Points on a hilly landscape, in no order, each with its height.
From any point a ball takes the steepest step (drop divided by distance) to one of its 2 nearest points. It stops when none of these is lower. Distance is the straight distance between rows; heights are no part of it.
<129>: [142 165 102 127 188 179 121 126  87 131 131 179 108 124 113 120 105 145
 115  84 216 146 168]  h=256
<884>: [110 158  96 146 209 105 115 143 146 150 100  96 136 116 160 134  95 149
 171 142 101 145 100]  h=347
<407>: [149  81 134 153 160 132 127 150 108 106 181 154 116 124 148 102 131 100
  84  93 129 121  87]  h=484
<975>: [ 77 159 110 136 179  88 101 119 145 128  87 106 139 111 173 170 113 169
 209 128  97 114 115]  h=451
<403>: [159 111 100 124 185 146 103 129  75 144 136 118  72 168  84  64  51 132
  97 117 148 135 145]  h=323
<206>: [107  96 134  85 108 104 134 108 178 174  71  97 142 119 142 119  86 171
 193 147  52  90 131]  h=241
<24>: [112 124 132  80 119 177  74 103 123 158 123 193 162  89 137 100 140 149
 136 107 155 122  89]  h=539
<147>: [144 126 164 122  97  70 170 127 150 111 137  47 157 132 115 168 184 149
 154 117 148 119 154]  h=267
<183>: [111 159 146  70 124 171  76  83 133 129 107 167 188  67 174 127 128 162
 176 113 123  83 105]  h=505
<193>: [126 178  27 157 212 141 120 122 104  91 131 106  76 136 123 133  96 146
 122 111 132 158 152]  h=268
<500>: [116 151 140 158 122  53 148 124 122 116 139 134 123 126 142 166 161 142
 171  97 180  83 158]  h=587
<362>: [131 131 108 154 161 158  96 123 117 101 186 125 105 104 146 110 126 118
 121  90 105 132 102]  h=511
<18>: [ 73 128 136  71 133 161 160 107 152 187  57 121 142  78 120 116  99 115
 182 154  58 133 116]  h=351
<444>: [125 106 117  97  72 115 105 141 137 147 155 188 170 157 128 119 187  70
 110 133 174  84  97]  h=565
<153>: [123 110  91 132 173  89 128 137 102 129 113 137  62 156  95 104 111 140
 109 133  96 167  91]  h=270
<170>: [122 122 156 137 109 127 169 153 151 138 123  89  97 106 153 131 123 127
 156 126 129 109 165]  h=362
<120>: [130 164  62 142 203 131 127 174 143 165  70  78 127 153 135 115  56 134
 143 163 127 169 122]  h=236
<363>: [103 120 190 101 125 152 163 120 116 161 125  94 165  63 141 134 140  79
 184 113 100 110 127]  h=211
<491>: [141 118 187  96  63  95 159 144 146 112 115  67 148  97 132 114 186 167
 173 147 152 103 129]  h=337
<190>: [127 147 114 113 158 157 101 151 133  89 148 128  89 138 126  77 128 138
  48 152 160  93  98]  h=297
<343>: [178  39 140 103  77 131 160 142 139 134 170 154 162 124 132  90 147  94
 115  87 130  89 115]  h=710
<421>: [115 116 133 117 135 120 177 154 147 145 158 146 154 112 138 133 174  75
 110 116 128 124  92]  h=189
<344>: [141 155 157 124 127 108 126 127  89 132 142 158 114 105 144 132 123 116
 103  88 190  60 148]  h=357
<612>: [117 125  96 138 179 141 125 148  92 167 105 107  68 145 102  86  71  96
  96 141 100 160 117]  h=305
<798>: [171 125 145 149 124 133 165 109  90 100 151 142 136 116 148 165 123 116
 103  72 101 137 137]  h=534
<88>: [104 146 110 139 193 145 139 157 174 159 128 109 147 124 137 130 116  98
 126 173 106 166  91]  h=389
<522>: [135 110 118 123  66 133 118 126 150 123 172 150 169 172 125 148 171  71
 100 145 125 105 130]  h=585
<890>: [138 104 139 144 136  86 156 152 164 125 121 125 145 193 123 182 137 130
  98 159  94 158 126]  h=384
<531>: [ 90 170  82 137 137 171  84 111 123  92 155 152 109  96 142 144 153 136
 128  97 127 131 124]  h=546
<974>: [125 104 169 135  82 151  87 116  99 165 118 140 104 126  97  84 110 108
  96 171 100 140 113]  h=330
<215>: [122  83 123 122  54 149 124 125 145 117 143 164  97 141 154 135 137 126
 124 104  85  97 149]  h=686
<971>: [ 97 128 109  94 146 168 164 145 167 155  66 127 106  97 153 129 103 125
 141 136  54 148 108]  h=387
<634>: [120 133 136 165 161  49 149 131 127 113 129  95 140 169 124 196 149 128
  89 132 114 125 128]  h=304
<152>: [162  90 158 132 114 134 180 135 126  96 139 142 139 138 142 164 149 108
  72 107  79 153 111]  h=481
<664>: [146 127 161 114  77 146 138 116 131  90 124 112 122  94 126 117 156 174
 172 138 147 151 144]  h=367
<366>: [108 159 148 105 126 172  93  88 116 114 114 139 177  77 141 137 130 168
 211 116 130 141 141]  h=454
<49>: [110 148 137 184 190  77 147 136 129 139 124 106 156 133 132 190 133 101
 142 127  96 172 109]  h=132
<61>: [137 162  58 177 177 119 133 135 143  57 143  97  97 153 125 142 127 181
 125 139 153 139 165]  h=374
<374>: [ 89 147 109  97 111 132 102 111 170 121  82 186 132 129 161 148 120 183
 163 148  83 121 111]  h=448
<441>: [132 159 147 122  88 100 151 148 137 110 143 118 145 123 120 136 215 106
 115 147 197 116 122]  h=354
<685>: [133 142 149 166 132 156  51 105  60 111 167 151 127 112 124 123 127  89
  70  92 166 109 122]  h=406
<142>: [ 88 152 134 161 134  53 120 123 145 112 111 118 134 121 164 185 137 176
 194 115 129  88 151]  h=537
<298>: [169  76 122 158 135 103 118 132 111 154 159 162 129 199 110 128  64 115
 143 124 139 142 162]  h=190
<324>: [132 139 126 156 177 128  83 134  87  95 163 188 124 142 141 122 120 119
  70 100 170 107 107]  h=450
<220>: [145 163  53 142 200 124 137 138  94 147  52 115 105 132 136 134  49 144
 153 126 119 191 135]  h=138
<883>: [142 141 142 111 119 113 101 131  87  89 167  99 120 140 101  82 161 101
  45 160 166  85  91]  h=246
<364>: [133  96 165  93  99 144 189 145 142 142 140 118 168  66 141 118 180  86
 139 113 134 122 102]  h=118
<385>: [104 139 133 143 161 100 138 129 127 134 145 159 146 114 144 164 155 108
 146  96 130 133  98]  h=272
<335>: [137 149 125 173 119 129 159 144 134 115 117 108  99 151 136 158 111 129
 140 137 146 140 193]  h=289
<1017>: [126 109 157 111  84 145 120 111 127 131 126 165 136 101 166 150 118 118
 151  78  98  81 139]  h=665
<792>: [ 86 140  88 116 176 165 132 140 135 177  79 168 103 104 161 131  80 109
 136 113  89 136 104]  h=424
<132>: [107  99 119  81 101 152  85 123 130 157 157 195 155 107 120  81 171  91
 102 106 171  94  69]  h=552
<401>: [145 125  92 100 138 159 140 107 132 142 157 145 129 161  99 111 110 113
 101 141 106 140 138]  h=171
<944>: [149  80 160  64  67 131 168 106 171 164 107 118 172 111  97  72 135 124
 122 160 109  99 113]  h=82
<354>: [109  98 170 116  98  83 163 134 174 116 120  41 150 123 115 164 203 150
 123 136  91 143 116]  h=163
<1021>: [169 137 172 115 116  88 187 151 139 118 146  87 189 133 114 149 192 112
 122 146 192 138 131]  h=318
<626>: [140 152 122 110 131 171 100 116  92 122 153 162 122  98 134 106 138 141
 114  61 209 101 141]  h=302
<400>: [138 120 181 175 123 106 169 164 130 124 147  92 147 147 109 146 162 103
 106 162 162 165 137]  h=274
<89>: [149 130 133 137  90 140  89 109 116 136 101 155 109 146 134 120  77 169
 151 134 108 143 157]  h=303
<596>: [ 91 176  81 148 145 148  79 105 137 104 130 169 114 142 135 167 131 134
 106 146  94 140 124]  h=518
<453>: [ 66 110 168 124 117 111 162 153 185 138  96  53 131 104 126 158 166 129
 160 158  65 158 110]  h=80
<474>: [166 114 177 156  75 126 138 149 111  84 152  89 124 148 100 121 164 123
  76 170 145 154 122]  h=240
<973>: [120 118  86 139 162  95 147 163 140 127  99 130  73 189 111 107 105 155
 127 170 134 165 128]  h=234
<105>: [113 119 112 141 115 137  97 124 145 129  90 168 128 128 164 151  79 167
 195 113  92 138 156]  h=380
<871>: [143 119 175 154 105 135  61  98  80 139 144 138 139 118 126 102 109 104
  91 127 113 120 106]  h=360
<805>: [135 149 114 131  88 124  66 100 104  93 160 131 111 136 101  98 159 157
 109 138 174 115 140]  h=153
<405>: [ 85 166  69  94 145 146 108 123 161 137 105 183 101 152 143 149 123 158
 135 146 116 138 127]  h=482
<828>: [102 109 171 128 124 154 122 120 102 183 107 132 130  67 123 101 109 113
 180 126 108 149 109]  h=277
<950>: [151 102 113 141 139 129 130 120  98 119 178 163 127 192  99 133 124  89
 103 132 139 149 142]  h=68
<597>: [161 127 180 130  98  85 137 137 115 133 133 113 138 131 144 119 132 130
  97 132 162  66 134]  h=410
<1007>: [ 98  78 139 127 129  98 173 192 195 160  80  57 104 142 120 129 139 145
 119 172  75 162 113]  h=143
<816>: [102 124 121  64 111 129 141 109 152 204  62 139 127 135 124 119  72 132
 174 147  81 105 144]  h=310
<759>: [146 163  89 181 134 103 131  90 137  57 149 121 135 159 113 179 140 168
 151 126 160 135 186]  h=480
<787>: [134 143 154 187 105  78 121 127 103 116 172 117 145 132 112 151 159  96
 157 111 203 112 168]  h=616
<812>: [151 112 170 112  56  96 130 155 123 110 120 149 125 116 136 109 191 129
 100 130 171  87 104]  h=383
<630>: [101 146 122 115 129 135 164 155 148 156  86 125  84 147 109 119 116 132
 107 192 117 149 134]  h=193
<758>: [129 181 119 128 112 173 116 105 135  80 126 123 137  92 134 138 142 182
 180 132 155 160 159]  h=405
<516>: [161 144  76 131 208 107 114 110  73 148 108 132  93 162  96  96  44 169
 126 105 161 141 152]  h=298
<389>: [118 116 149  93  90 140 165 136 174 165 102 148 136 137 113 112 131 118
 125 180 116 131 133]  h=147
<886>: [142 138 158 142 109 119 144 117 104 102 136 133 147  97 178 186 119 126
 149  66 116  87 163]  h=613
<128>: [142  73 167 129 112 114 181 139 164 139 101  97 150 142 131 176 133 123
 100 128  50 155 131]  h=433
<99>: [144 161 119 145 149 146 141 132 101 117 120 150 103 143 115 138 115 145
 120 123 174 155 163]  h=199
<791>: [147 174  86 162 185  95 119 114  80 147  67 107 104 127 106 128  51 159
 183 110 153 163 162]  h=235
<418>: [121 105 156 139 119 115 131 114 118 177 129 105 125 121  83 100 121 113
 152 153 104 171 109]  h=307
<119>: [153 135 158 124  73 150  91 119  87  87 154 121 106 110  97  84 166 122
  80 145 170 132 108]  h=204
<707>: [180  85 147 128 108 130 126 124 129 135 187 112 188 115 148 103 136  94
 145  95 136 103 118]  h=721
<986>: [101 172  43 166 182 156  87 107  90  99 153 118  66 164  76 120  97 114
  95 131 158 154 163]  h=155
<146>: [166 111 139 149  95 142 112 145 145  69 181 129 197 181 143 155 169  89
  73 151 134 143 107]  h=619
<87>: [116 143  71 150 145 169  51 102  94  83 178 136  81 155  91 102 121 147
  96 122 169 135 141]  h=50
<745>: [123 141 112 111 195 158 138 162 163 120 159 113 128 115 144  99 125 108
  75 150 127 119  80]  h=344
<207>: [147 147 111 100 113 174  79  78 113 146 133 141 112 137 104  94  78 144
 113 129 113 123 150]  h=239
<481>: [128  74 172  78  78 130 168 119 183 173  64  96 158  99 126  86 103 153
 161 155  82  78 136]  h=152
<124>: [153  61 117 106  54 151 164 120 159 119 165 128 133 128 138 121 153  95
 133  81  82 107 139]  h=700

Call two points neighbours if one is among the 2 nearest of the other. Go from one point of each pair to the other, from neighbour to neighbour, staying as low as possible. Name the highest point that can't be avoided.
<944> and <220>: <403>
<453> and <950>: <405>
<220> and <49>: <128>
<220> and <87>: <88>
<99> and <453>: <664>
<49> and <364>: <385>

Write out the way that a ball takes from each point below.
<531>: <362>, <407>, <324>, <685>, <871>, <974>, <418>, <828>, <363>, <364>
<444>: <132>, <24>, <183>, <366>, <758>, <664>, <491>, <147>, <354>, <453>
<596>: <405>, <374>, <105>, <89>, <207>, <401>, <950>
<792>: <971>, <18>, <816>, <206>, <481>, <944>
<812>: <441>, <1021>, <400>, <474>, <119>, <805>, <87>
<787>: <441>, <1021>, <400>, <474>, <119>, <805>, <87>
<215>: <1017>, <886>, <798>, <152>, <128>, <890>, <634>, <49>
